Points on a hilly landscape, in no order, each with its height.
From any point a climber takes the steepest step (rise divided by distance) to one of its 3 nearest points. It stops when none of these is higher. Distance is the straight distance between rows; heights are no part of it.
Q349: 36  -6  33  21  -8  -13  -44  -36  19  -31  -41  14  -77  -42  22  24  14  18  -13  26  9  39  9  15  -38  -24  -4  2  -7  -10  height 763
Q44: 28  0  27  -25  -23  -4  18  -32  9  6  -35  -7  26  -10  25  -27  45  4  5  21  -4  4  -16  3  -36  -27  31  0  33  1  height 685
Q411: -19  23  11  -11  -3  6  9  16  22  6  6  -3  20  19  -5  -12  -19  -25  8  -26  8  -31  -25  -2  27  2  16  4  -13  -11  height 711
Q669: 3  -11  -36  21  20  25  -8  -10  -24  6  8  9  4  33  9  18  -23  -11  -3  12  -15  42  35  2  7  45  -9  2  -11  -2  height 462
Q667: 15  39  -29  0  10  10  -23  -45  22  -24  7  -8  -48  -27  17  48  -15  7  18  29  -17  41  20  10  -6  19  22  14  -5  1  height 627
Q553: -16  20  17  4  3  -3  -4  4  19  4  23  8  5  15  -16  -23  -17  -26  6  -39  3  -8  -6  -25  30  16  -7  7  -26  -4  height 820
Q537: -31  -18  17  21  -20  -23  -11  39  -2  -12  34  38  18  -1  -18  -29  -4  -17  -7  -34  13  -11  8  -28  24  -20  -31  -20  -31  5  height 655
Q835: -5  -57  -48  23  -20  -20  5  44  -53  -12  51  7  15  17  -36  8  -9  14  -29  11  1  10  47  -3  -8  23  -27  -19  -16  -6  height 41
Q540: -4  -31  -24  25  2  6  -8  5  -45  -13  20  3  34  23  -22  -9  -19  -1  -10  4  -4  15  40  0  -2  23  -17  -13  -4  -2  height 37
Q775: -24  -5  -3  45  12  -11  -22  -27  24  -24  46  14  -56  5  7  18  -6  -21  12  -38  10  24  13  -40  12  21  -12  6  -3  7  height 792
Q142: 12  30  -2  -44  -25  -6  16  -11  68  -15  -1  -20  -15  -38  -12  46  29  8  30  -10  0  21  -36  -2  -13  10  46  2  4  28  height 586
Q882: 12  38  -3  -17  14  30  0  -29  16  2  1  -11  -6  -12  11  -18  5  3  23  8  -19  5  16  14  3  6  19  9  8  4  height 497
Q768: -16  16  22  16  18  -20  -12  -9  33  -17  22  27  -18  23  3  -9  -4  -19  10  -50  14  13  -7  -53  26  1  -13  -4  -39  21  height 706
Q641: 34  23  7  -20  6  26  -4  -19  -3  24  -12  4  -10  -27  25  -22  15  1  4  25  -20  -10  -6  28  -7  -3  -17  14  41  -12  height 400
Q475: -23  7  18  -7  4  -13  -16  40  0  5  2  7  31  16  -16  -22  -25  8  -25  -34  19  -50  -32  -7  54  -26  -13  3  -30  1  height 761
Q240: -5  -37  -13  44  12  -6  -21  -17  -3  -13  33  21  -21  8  -5  16  -16  -34  7  -17  10  34  62  -36  -6  28  -5  -18  1  -2  height 28
Q984: -42  -50  17  27  -21  -35  20  55  -12  1  32  11  15  -9  -29  -46  -8  -15  7  2  -13  -19  2  -6  -7  -35  -18  -24  -15  3  height 510
Q96: 0  -16  -23  10  15  15  -6  9  -62  15  -18  -2  22  3  9  -16  -24  13  -4  29  -4  -15  33  20  -17  28  -34  -8  22  21  height 402
Q31: -17  -7  22  24  -5  -27  -9  18  8  -22  33  52  12  -4  -16  -27  -20  -5  -16  -40  20  -21  0  -43  25  -16  -29  2  -41  18  height 615
Q967: 14  6  -39  -2  23  39  -13  -3  -41  6  -10  -1  7  29  12  29  -1  9  -10  22  -30  33  4  23  2  42  -6  12  -5  4  height 524
Q618: -14  7  1  -5  8  23  -2  7  -15  18  -9  -13  35  2  -2  -39  -5  -1  8  2  1  -25  17  9  7  4  19  11  21  -8  height 848
Q887: -37  -12  0  -10  11  -36  -13  39  -15  43  -2  -26  17  3  -24  -4  -13  23  -19  -5  33  -68  -24  8  60  -44  -14  -3  13  -12  height 700
Q726: -8  30  33  -27  4  -7  -2  39  17  11  -3  39  21  36  12  -11  -25  0  -17  -40  27  -34  -45  -6  42  -24  -12  6  -39  12  height 517
Q375: 5  6  17  -18  -10  -12  33  -14  68  -20  -14  -26  -23  -16  -8  35  27  -5  20  -24  16  12  -60  -17  -4  1  40  11  -18  11  height 691
Q85: 10  48  -6  -62  -17  20  20  -11  20  -2  -11  -8  5  -25  7  -5  36  15  25  0  -14  -7  -33  14  4  -9  23  18  29  -6  height 360
Q501: 1  -11  22  10  11  -10  7  -35  35  -26  -8  -12  -37  -3  0  16  29  -15  16  -2  1  8  8  -8  -20  3  42  7  -5  11  height 684
Q219: 22  25  20  -27  -11  9  14  -15  -9  21  -34  -6  21  -10  27  -40  43  7  10  7  -6  -23  -22  17  -20  -23  2  23  46  -12  height 639
Q861: 6  27  -41  7  15  44  -4  -12  -24  4  12  -17  2  23  12  24  -10  -3  5  20  -27  36  8  12  9  35  4  1  -11  6  height 622
Q535: 6  -36  -15  14  19  -2  5  19  -75  18  -19  -15  13  16  1  11  0  41  -31  31  -3  -15  7  22  -13  34  -51  -6  20  25  height 894
Q731: -45  -41  9  13  -15  -40  10  54  -5  12  2  0  43  0  -23  -41  -9  -14  16  8  0  -28  13  -4  -3  -41  -2  -19  -11  2  height 532
Q742: -9  16  5  0  0  -21  -28  24  -9  -11  19  23  36  17  -17  -16  -21  9  -33  -46  20  -20  -24  -5  60  -14  -28  9  -52  4  height 827
Q459: 19  1  1  -26  -34  -3  30  -9  62  -31  -16  -27  -10  -21  -16  42  28  18  30  -10  24  9  -76  16  -15  -5  41  -2  18  5  height 533
Q806: 5  2  -40  16  15  22  -12  -25  -11  -10  23  -2  -14  18  13  37  -13  -8  9  14  -3  61  22  -1  4  35  5  1  -20  0  height 553
Q738: -4  -4  21  -9  -1  -5  10  -6  -16  20  -25  -1  29  -14  21  -45  10  -7  18  13  -9  -23  24  6  -27  -12  5  11  23  15  height 630
Q573: 33  -28  -15  13  7  14  -18  -27  -22  -11  -37  23  -22  5  21  -1  -30  -12  -17  34  -7  34  35  8  -27  19  -51  8  -2  -5  height 244
Q415: 71  18  8  -5  -1  23  -28  -10  -4  11  -24  -8  -50  -26  10  5  -7  -15  -18  52  -25  8  -25  20  -22  -7  -50  -7  9  -54  height 883
Q781: -19  -41  -22  16  -6  -21  13  26  -50  -1  35  1  22  9  -29  -5  -23  27  -18  16  -7  -7  49  12  -19  26  -27  -26  5  -3  height 98
Q752: 13  55  -30  -70  -25  10  29  15  43  -3  -25  3  11  -15  -22  27  35  2  42  -23  -10  -5  -35  9  -3  -10  18  -10  36  10  height 560
Q995: -20  -14  34  25  10  -17  15  -26  50  -13  3  -11  -48  1  -5  20  20  -22  9  -34  10  14  -11  -36  2  2  27  2  -7  4  height 722
Q55: -16  2  -37  16  17  32  -1  17  -42  9  23  -14  19  38  -8  18  -9  -7  -13  -5  -17  19  17  20  23  38  8  -5  -11  0  height 793
Q755: 8  35  7  -3  6  6  -10  -37  38  -12  13  -4  -36  -20  4  18  12  0  22  7  -13  14  21  6  -6  8  44  15  -8  9  height 588
Q867: 19  8  19  -5  -8  -15  -21  -25  41  -32  -15  -18  -40  -43  18  32  39  25  11  13  1  29  -26  22  -27  -11  51  3  14  21  height 683
Q493: -35  3  4  -12  6  -13  -5  47  1  35  -3  -10  27  22  -14  -16  -23  10  -13  -29  23  -65  -22  5  58  -31  -5  8  1  -13  height 732
Q116: -3  16  -15  43  -8  -4  -35  1  44  -50  3  -8  -58  -52  6  80  24  31  29  7  4  3  -1  18  -24  0  48  25  -1  20  height 681
Q460: -12  -69  -38  11  -5  -18  22  33  -50  -13  48  10  3  1  -20  -15  -21  22  -12  32  -20  2  39  12  -22  18  -33  -28  10  9  height 36
Q266: -12  1  -30  31  7  1  -10  33  -52  18  50  -13  19  33  -34  21  0  14  -39  -31  3  16  -7  3  42  19  -13  -6  -30  -5  height 55
Q567: -4  16  -17  -15  5  32  -14  4  -33  36  -19  -11  21  -16  28  -27  2  22  4  15  1  -42  -12  24  2  -2  -8  16  58  4  height 477
Q233: -13  -7  51  2  15  -26  18  21  31  0  -9  39  23  35  8  -10  -5  -3  -21  -23  35  -8  -45  -37  6  -42  -3  -10  -46  15  height 573
Q420: -22  25  8  -37  11  -3  0  57  20  19  5  16  13  27  1  7  -40  8  -18  -41  21  -53  -45  16  49  -40  -4  10  -21  -3  height 508
Q680: 0  -24  -41  25  16  11  -6  29  -59  11  20  -10  28  42  -20  17  7  29  -26  5  -12  11  21  23  9  39  -10  -2  -9  6  height 441
Q505: 37  -5  1  -3  8  0  -20  -55  7  -19  -37  26  -59  -29  19  15  -13  2  -16  39  -4  43  26  9  -30  -1  -21  3  2  -10  height 645
Q802: -11  35  7  3  3  -1  3  -15  38  -14  27  -12  -32  7  -14  21  -16  -24  14  -24  -14  22  -1  -17  21  26  29  15  -26  0  height 823
Q528: -18  8  21  -24  3  2  22  37  22  31  -14  2  23  27  -3  -20  -8  -16  -2  -29  26  -43  -29  -6  27  -21  14  10  6  -18  height 641
Q120: -18  11  5  13  3  3  3  40  -6  11  12  -10  34  17  -25  -17  -20  -9  -7  -40  8  -32  -5  2  52  1  -5  8  -19  -14  height 705
Q930: -20  13  -19  9  10  -15  -18  36  -30  9  27  -22  33  11  -20  12  -19  17  -51  -20  16  -32  -36  -1  69  -16  -22  -2  -34  -2  height 715
Q348: -5  17  40  -12  7  -14  5  13  32  -13  2  37  13  34  17  -15  -6  -15  -12  -35  21  -8  -37  -28  32  -17  -10  2  -54  17  height 540
Q433: -2  35  -23  -4  -9  -13  -17  -23  51  -29  14  -18  -58  -38  -4  57  8  23  32  9  -6  14  -10  4  -19  9  50  22  -5  25  height 690
Q37: -14  -22  15  -14  -11  -3  35  1  1  8  -17  5  29  -2  8  -40  22  -19  18  5  3  -12  14  -2  -25  -24  21  -4  17  8  height 680
Q155: -14  2  36  -12  -2  -17  32  23  34  14  -5  21  14  38  -3  -12  -2  -15  -9  -37  19  -23  -37  -17  16  -25  2  7  -30  -6  height 617
Q721: -21  -24  23  3  -23  -39  1  40  15  2  11  36  35  21  -6  -30  -17  -16  -19  -29  24  -30  -24  -34  4  -49  -23  -6  -38  12  height 603
Q428: -4  29  -16  39  -6  -12  -43  -21  28  -55  6  9  -74  -48  17  77  0  44  20  34  7  20  13  33  -30  -7  19  18  5  15  height 675
Q944: 4  15  -22  26  18  3  -20  -50  22  -26  -5  8  -73  -28  21  50  -11  9  6  26  7  44  36  11  -12  12  3  12  1  -1  height 658
Q706: 39  44  2  -51  -21  9  -22  -27  20  -10  -8  4  -13  -37  19  -9  33  9  24  10  -16  12  -26  21  -19  -6  11  -2  30  -4  height 453
Q946: 39  -8  35  5  -6  5  -24  -44  9  -9  -35  17  -40  -42  22  3  11  -8  -3  32  -10  26  18  7  -50  -18  -21  -7  0  -12  height 725
Q634: 38  4  -15  10  19  42  -18  -5  -44  10  -32  3  3  5  28  8  -22  -5  -23  35  -24  16  -4  15  -26  21  -41  20  6  -7  height 480
Q39: 2  17  -20  0  13  46  5  -8  -29  6  -1  -8  14  13  17  -13  -17  -2  7  6  -21  -3  20  20  4  22  6  7  12  -6  height 500
Q957: -5  -30  -36  36  13  -21  12  35  -70  16  30  -9  21  35  -38  32  23  36  -38  -22  1  15  26  -3  14  23  -17  -14  -12  -11  height 191
Q909: -13  -14  6  9  4  -7  12  8  -19  9  10  0  32  5  -21  -36  -10  -13  10  -5  -6  -11  41  -9  -4  2  2  -6  6  5  height 575
Q342: -19  -36  32  6  -26  -29  47  27  29  10  -16  -3  34  24  -4  -34  6  -38  -3  -10  18  -17  -15  -34  -19  -37  15  -8  -13  2  height 694
Q78: -21  32  -21  -22  -4  25  10  25  3  12  14  -29  23  19  -10  -22  -19  -24  2  -26  -3  -28  -23  9  45  -4  12  10  -7  -6  height 644
Q272: 4  -3  5  19  20  -6  -12  -44  13  -12  -16  21  -46  -18  15  14  5  -3  13  21  -2  39  52  -4  -22  4  15  1  -2  -6  height 619
Q397: 1  -8  28  -2  -7  -10  34  -22  56  -25  -9  -33  -29  -12  -9  28  41  -6  18  -18  16  13  -40  -13  -10  -1  52  5  4  17  height 753
Q526: -13  -3  -15  38  11  -7  -8  -40  30  -16  26  6  -68  -2  4  43  -7  -18  15  -12  11  32  36  -12  8  24  14  7  2  -4  height 764
Q409: 15  -15  -26  12  18  26  -6  3  -54  8  -6  3  17  29  6  2  -18  8  -9  17  -17  17  25  12  -14  33  -22  10  -4  0  height 782
Q843: -37  -32  34  -1  -29  -47  13  51  9  10  -8  17  46  24  -7  -28  -25  -11  -14  -7  11  -32  -42  -26  4  -58  -12  -18  -34  4  height 626
Q309: 41  44  -3  -20  -6  16  -31  -27  3  -16  -9  -8  -44  -39  15  33  -15  18  9  37  -20  35  -9  20  -15  -1  -24  -7  -14  -15  height 499
Q137: -15  30  34  -20  -2  -8  28  -8  47  -5  1  -9  -21  7  -5  11  18  -18  13  -27  8  1  -16  -16  14  1  28  20  -15  -2  height 847
Q749: -43  -16  -6  -8  14  -26  -2  39  -27  32  -6  -40  22  -6  -31  -14  -8  36  -4  7  31  -69  6  -1  39  -22  -9  -25  38  4  height 653
Q833: -8  49  -28  -65  -15  18  38  20  31  6  -27  4  8  5  -7  -4  20  -8  32  -29  5  -26  -43  24  12  -21  16  8  42  -8  height 876
Q870: -16  -74  -29  19  -17  -4  4  23  -31  -24  36  34  -7  5  -8  -1  -26  -3  6  17  -13  17  61  -9  -22  23  -35  -33  3  11  height 7
Q89: -6  -41  29  -9  -29  -23  56  -8  23  4  -20  -15  39  12  10  -32  19  -27  0  8  16  -17  -11  -21  -32  -30  29  -18  15  0  height 736
Q87: -32  -21  -7  14  -1  -9  8  38  -37  14  2  -6  32  -8  -16  -29  -20  7  15  16  -13  -23  33  6  -12  -5  -8  -16  10  15  height 470
Q478: -6  -32  -35  14  24  -25  14  28  -76  15  3  -12  5  27  -22  25  18  63  -35  15  5  -6  29  12  -9  25  -25  -21  2  24  height 197
Q52: 2  -14  -37  13  30  29  -6  15  -73  17  -12  -5  20  19  15  21  2  32  -31  26  -14  -6  5  31  1  36  -30  15  10  14  height 366
Q426: 21  -30  24  -27  -21  -12  42  -43  34  -18  -40  -29  32  0  9  -7  27  -11  6  14  25  -3  -33  -11  -31  -22  39  -14  36  -4  height 762
Q474: -1  -49  -22  38  -7  -10  -15  14  -26  -18  49  27  -8  13  -17  17  -23  -21  -16  -18  13  40  44  -30  8  23  -27  -16  -2  -1  height 30
Q321: -6  1  49  -3  2  -20  40  -1  52  -17  -9  5  -16  33  15  11  6  -2  -1  -41  29  -8  -56  -47  15  -11  4  -3  -37  19  height 490
Q129: 37  6  3  1  17  20  -21  -42  -5  -7  -17  12  -22  -13  22  -12  -19  -1  -6  28  -22  34  22  8  -23  2  -22  5  2  -8  height 597
Q358: 14  2  17  30  5  -12  -26  -40  30  -29  -18  7  -67  -38  21  37  25  24  -2  23  6  20  20  21  -30  -3  35  9  -5  4  height 785
Q325: 51  39  -5  -15  3  46  -23  0  -17  25  -13  -5  -27  -24  26  -2  -9  -13  -7  31  -32  -7  -35  28  -24  -4  -44  2  31  -28  height 568
Q108: 1  -25  -36  36  -6  -18  -14  34  -50  10  49  8  14  32  -36  26  8  18  -39  -19  -4  29  15  8  25  27  -4  -4  -25  -18  height 90
Q796: -27  -11  -26  30  16  -21  -3  32  -49  20  15  -41  32  11  -45  10  7  40  -38  -4  17  -33  5  -5  37  3  -22  -16  1  -9  height 105
Q92: -19  -15  33  -12  -11  -38  -4  52  10  9  -14  40  39  26  -4  -17  -33  4  -18  -30  28  -52  -41  -13  16  -43  -22  -18  -36  -12  height 602
Q931: -11  -21  -27  33  3  11  1  17  -38  -6  48  6  8  34  -18  13  -5  0  -21  -18  0  24  24  -11  20  36  -5  -6  -19  -19  height 54
Q694: -19  -2  27  31  2  -12  3  -9  23  -6  20  12  -16  6  -1  -5  -3  -41  17  -31  -3  9  27  -37  14  13  4  -6  -21  0  height 709
Q646: 23  15  12  -9  8  15  0  -40  8  2  -19  3  -17  -21  21  -2  12  -2  18  11  -10  18  13  3  -18  -5  29  16  1  3  height 629
Q187: -29  -25  9  12  -24  -40  -13  34  -6  6  14  8  39  1  -24  -26  -21  0  -21  -30  12  -43  -3  -13  29  -25  -22  -9  -34  -7  height 638
Q102: -3  -8  15  -1  4  -2  25  -32  22  -3  -17  1  -13  -5  5  -10  27  -22  19  2  -9  11  33  -11  -20  -3  29  7  -10  5  height 640
Q868: -29  -34  27  21  -16  -29  4  30  12  -8  23  30  18  2  -17  -39  -2  -29  -1  -25  1  -9  9  -36  5  -17  -11  -24  -24  8  height 616
Q141: -11  -34  0  14  9  6  -4  -23  -7  -1  -1  28  -12  -1  2  -21  -7  -9  18  14  -3  29  60  -8  -24  18  -9  -21  3  -2  height 273
Q184: -6  5  33  -9  -2  -6  21  3  34  0  -9  1  12  20  1  -12  8  -34  19  -22  14  -7  -27  -27  14  -1  20  8  -12  -7  height 728
Q185: -12  -6  2  37  -8  -9  -44  -11  9  -27  54  40  -23  4  8  -3  -6  -9  -5  -43  19  24  14  -63  23  9  -42  5  -24  22  height 833
Q97: -15  33  21  -22  5  0  23  27  32  -1  11  15  12  24  -6  -10  -7  -25  4  -43  12  -15  -38  -13  32  -6  4  9  -31  1  height 656
Q70: -15  -30  -33  24  3  -16  1  26  -56  7  29  -16  32  10  -38  5  -10  28  -23  4  4  -16  23  3  13  19  -19  -25  -3  -2  height 198
Q156: -27  5  27  9  0  -19  -9  29  8  -4  19  21  22  20  -13  -24  -12  -15  -12  -32  7  -27  -9  -23  26  -10  -13  0  -30  -7  height 720
Q319: -7  -13  4  36  -3  -6  -22  5  -13  -15  44  26  6  18  -19  -17  -15  -24  -6  -50  12  16  10  -33  31  17  -21  -1  -24  -4  height 840
Q636: 2  26  -20  3  9  21  1  -9  -2  -2  36  -7  -2  18  -15  16  -12  -22  4  -12  -23  25  15  -13  17  40  21  4  -9  -4  height 717
Q807: -34  -12  -8  -1  3  -1  4  27  -30  28  -8  -24  41  1  -12  -20  -9  22  -1  10  15  -48  20  9  17  7  -9  -3  31  4  height 558
Q217: -26  -8  -17  3  13  8  -1  7  -58  39  -21  -28  22  -17  -6  -11  -10  39  -17  20  17  -41  2  22  10  -1  -36  -7  56  23  height 266
Q170: 0  -15  34  -11  -15  -10  43  -29  40  -4  -27  -22  5  6  -1  6  32  -14  14  -2  16  3  -21  -24  -17  -9  42  5  9  8  height 846
Q677: -16  -16  -27  19  22  3  0  28  -59  25  6  -34  31  6  -11  -6  -11  34  -20  19  9  -31  15  15  14  5  -14  -11  19  10  height 378
Q837: -11  -25  -14  31  9  -1  -11  6  -25  -7  36  -3  12  25  -19  -6  -18  -11  -6  -12  -1  10  42  -17  12  36  -4  -10  -15  -13  height 40
Q406: 58  28  -9  -5  4  19  -30  -23  -9  -7  -30  -6  -48  -12  16  13  -19  -17  -18  50  -20  35  -18  13  -21  9  -44  -1  -5  -35  height 605
Q173: 11  -25  -29  17  23  11  -6  -34  -18  -16  -9  21  -17  13  17  14  -21  -9  -1  22  -6  46  49  -3  -18  20  -11  0  -4  -6  height 335
Q849: 11  -3  -5  19  16  12  -1  -30  4  -5  6  7  -10  11  -5  -15  -8  -19  17  -4  -7  23  35  -10  0  25  16  -2  -14  -5  height 544
Q986: 47  -1  -14  14  13  33  -20  8  -41  25  -36  -9  -15  2  14  4  -16  -8  -41  49  -22  -6  -23  13  -19  23  -56  16  20  -22  height 379
Q875: 5  13  -18  21  9  27  -3  -14  3  1  31  -2  0  20  -1  0  -28  -30  3  -11  -7  31  21  -5  22  38  18  2  -8  -12  height 646
Q924: 17  49  12  -41  -8  16  -1  -5  -7  17  -18  9  0  -19  28  -28  45  13  0  6  -12  -32  -55  38  -21  -22  -3  20  69  -16  height 555
Q480: 44  18  31  -30  0  12  -28  -33  19  4  -8  -6  -37  -44  18  2  21  5  -1  29  -14  22  -16  24  -23  -26  -7  2  1  -9  height 590
Q308: 21  18  -2  -4  11  44  -12  -2  -47  36  -27  -3  1  -18  28  -15  -7  8  -25  22  -10  -24  -19  22  -10  11  -41  17  47  -4  height 363
Q980: 29  24  -1  -47  -28  -1  3  -23  48  -9  -17  -14  0  -30  0  13  48  28  25  4  -2  20  -56  27  -17  -6  39  -1  19  9  height 448
Q307: 17  2  -23  1  16  41  -2  -26  -24  0  -15  2  -1  5  7  -11  -18  0  9  18  -13  17  33  9  -9  17  2  11  3  -2  height 380
Q365: 7  -36  -7  10  10  16  -6  -2  -37  0  -19  14  5  -6  4  -20  -21  -4  8  25  -16  11  45  4  -36  13  -32  -8  11  8  height 277
Q786: -19  -62  -21  33  -26  -24  1  30  -29  -30  53  34  1  -11  -36  -15  -21  -12  -2  -19  -5  21  39  -28  0  6  -28  -28  -15  3  height 25
Q33: 38  41  -31  -16  5  16  -30  -33  9  -19  -8  -4  -45  -25  26  44  -22  22  1  38  -28  49  -1  18  -21  11  -14  2  -8  -7  height 572
Q908: 35  -6  44  -14  -19  -13  -27  -40  28  -13  -26  -11  -27  -38  28  17  40  20  -6  31  5  21  -16  19  -38  -19  32  -5  7  1  height 663
Q391: 37  28  28  -46  -20  9  -1  -28  13  -1  -23  5  -4  -31  29  -20  42  8  12  15  -11  12  -34  33  -14  -20  22  5  41  -5  height 591
Q556: -7  -25  20  -12  -16  -12  39  -24  31  -10  -22  -22  10  -11  12  -8  31  -12  9  0  13  7  -9  -16  -33  -25  39  -10  4  5  height 788
Q498: -35  2  1  -16  9  -1  4  18  -5  42  -28  -19  27  1  11  -35  10  17  20  -7  24  -55  -15  20  9  -26  8  11  51  -4  height 598
Q779: 22  51  -40  -40  -4  27  -2  -20  19  3  11  -21  -3  -13  -1  29  -11  1  28  -3  -31  24  -1  -2  3  18  23  1  4  9  height 395
Q743: -15  -36  10  13  -11  -5  10  -7  2  -3  5  21  -4  -8  10  -29  -1  -25  25  11  -13  20  51  -17  -32  -11  -1  -25  4  8  height 237
Q168: -2  36  12  -48  -18  4  49  9  53  3  -12  -11  -1  13  -16  25  19  -16  24  -34  7  -13  -48  -2  11  2  26  9  -5  2  height 668
Q650: -4  -2  13  6  -7  -15  1  -16  64  -32  -4  -24  -44  -35  -4  56  35  15  12  -1  -3  13  -27  4  -21  5  60  20  5  21  height 708
Q555: 20  23  16  -21  -1  7  -8  -45  28  -14  -8  -5  -27  -36  17  13  21  16  17  15  -9  28  0  15  -26  -1  31  10  -2  13  height 633
Q267: -24  -27  -26  13  9  -35  19  28  -53  25  15  -33  20  -7  -34  4  -7  54  -27  32  10  -35  24  2  10  6  -35  -38  17  11  height 91
Q161: -34  -25  10  -3  -9  -28  18  45  3  43  -19  -10  38  16  2  -25  1  6  9  -5  18  -63  -11  -1  21  -33  3  -1  22  -15  height 628
Q243: 1  19  17  -38  -12  9  42  0  30  8  -19  -15  18  6  11  -22  24  -17  13  -13  8  -26  -21  6  2  -18  35  10  18  -10  height 566
Q95: 34  52  -14  -40  -8  19  -28  -35  15  -7  2  -2  -25  -40  14  25  11  10  7  25  -23  27  -12  21  -10  1  -2  -4  3  2  height 467
Q413: -15  15  14  20  9  -10  -2  -27  43  -13  33  -8  -35  9  -7  12  0  -24  11  -39  9  15  1  -26  18  12  12  10  -23  5  height 769
Q628: 20  -7  31  -5  3  1  -3  -31  3  9  -26  12  -4  -8  19  -28  18  -18  6  15  -9  9  34  -2  -41  -6  7  -3  13  0  height 659
Q943: 8  39  -41  -25  9  55  -8  -13  -23  4  2  -18  11  -6  28  3  -5  -3  1  12  -34  4  2  18  7  22  -4  5  16  5  height 845
Q577: 16  1  29  -17  -6  -4  13  -31  13  7  -23  -1  8  -11  14  -19  37  -13  12  16  -8  2  6  -5  -23  -17  37  4  24  5  height 721
Q189: 45  24  -34  -14  12  39  -27  -17  -33  -3  -17  0  -15  6  19  38  -6  -2  -16  36  -36  36  -17  12  -23  14  -34  5  -9  -4  height 797
Q629: 23  0  22  -37  -28  -7  14  -30  43  -13  -17  -19  12  -26  6  0  52  18  12  6  12  22  -55  24  -25  -10  49  2  25  7  height 384
Q799: -30  -31  10  28  -5  -25  -1  36  -17  -1  29  -2  31  -7  -35  -24  -22  1  -2  -9  -3  -26  26  -13  11  -6  -16  -18  -11  -4  height 498
Q845: -28  -20  31  -5  -20  -22  29  35  19  19  -11  3  37  28  0  -27  -5  -24  6  -18  16  -35  -25  -23  3  -35  5  3  -14  -7  height 661
Q80: 19  33  4  -56  -31  4  32  -7  28  -10  -26  2  11  -9  1  6  57  24  23  -1  1  -2  -58  18  -9  -14  40  -1  44  -6  height 337
Q144: -31  -32  11  13  -18  -46  -2  46  -11  21  12  -7  41  -4  -37  -40  -18  1  -1  -3  8  -49  7  -12  25  -30  -16  -14  -12  0  height 581
Q264: 51  -6  5  8  9  24  -12  -19  -18  6  -33  8  -17  -12  20  -8  -15  0  -12  26  -26  5  12  5  -40  -5  -39  7  3  -27  height 784
Q212: 33  11  -7  -7  18  40  -10  -14  -34  16  -20  5  -1  -3  35  -4  -12  0  -7  32  -18  0  8  21  -13  13  -12  11  19  -16  height 506
Q177: -42  20  -20  -15  10  18  6  31  0  24  -13  -27  29  5  2  -26  10  2  7  -9  15  -60  -10  21  27  -22  7  11  39  -3  height 550
Q293: 24  12  2  14  -1  2  -46  -40  12  -42  -25  22  -73  -45  21  49  -21  14  -12  46  6  40  15  27  -22  -13  -10  13  -6  -11  height 712
Q270: -6  6  -15  8  12  23  -4  13  -7  11  29  -19  20  14  -19  -8  -19  -18  -7  -21  -3  -12  8  3  36  19  6  8  -14  -6  height 610
Q464: -11  -5  22  -20  -10  -8  37  7  11  24  -19  -1  30  12  1  -30  21  -20  18  -5  8  -30  -6  -5  -5  -20  28  13  20  -9  height 636
Q462: 25  24  -18  -6  19  29  -11  -40  0  -10  -8  -2  -18  0  16  24  -22  -5  9  26  -16  39  27  16  -13  27  8  13  -10  -6  height 523

Call two points neighbours if one is among the 3 nearest of the other. Go from one point of each pair to the other, from neighbour to neighbour, staying as high as possible. Name the lowest point that can't be avoided.
Q577, Q618 | Q738
Q833, Q742 | Q243
Q409, Q577 | Q967
Q170, Q189 | Q129
Q535, Q415 | Q96
Q264, Q189 | Q406
Q742, Q553 | Q156
Q553, Q137 | Q413
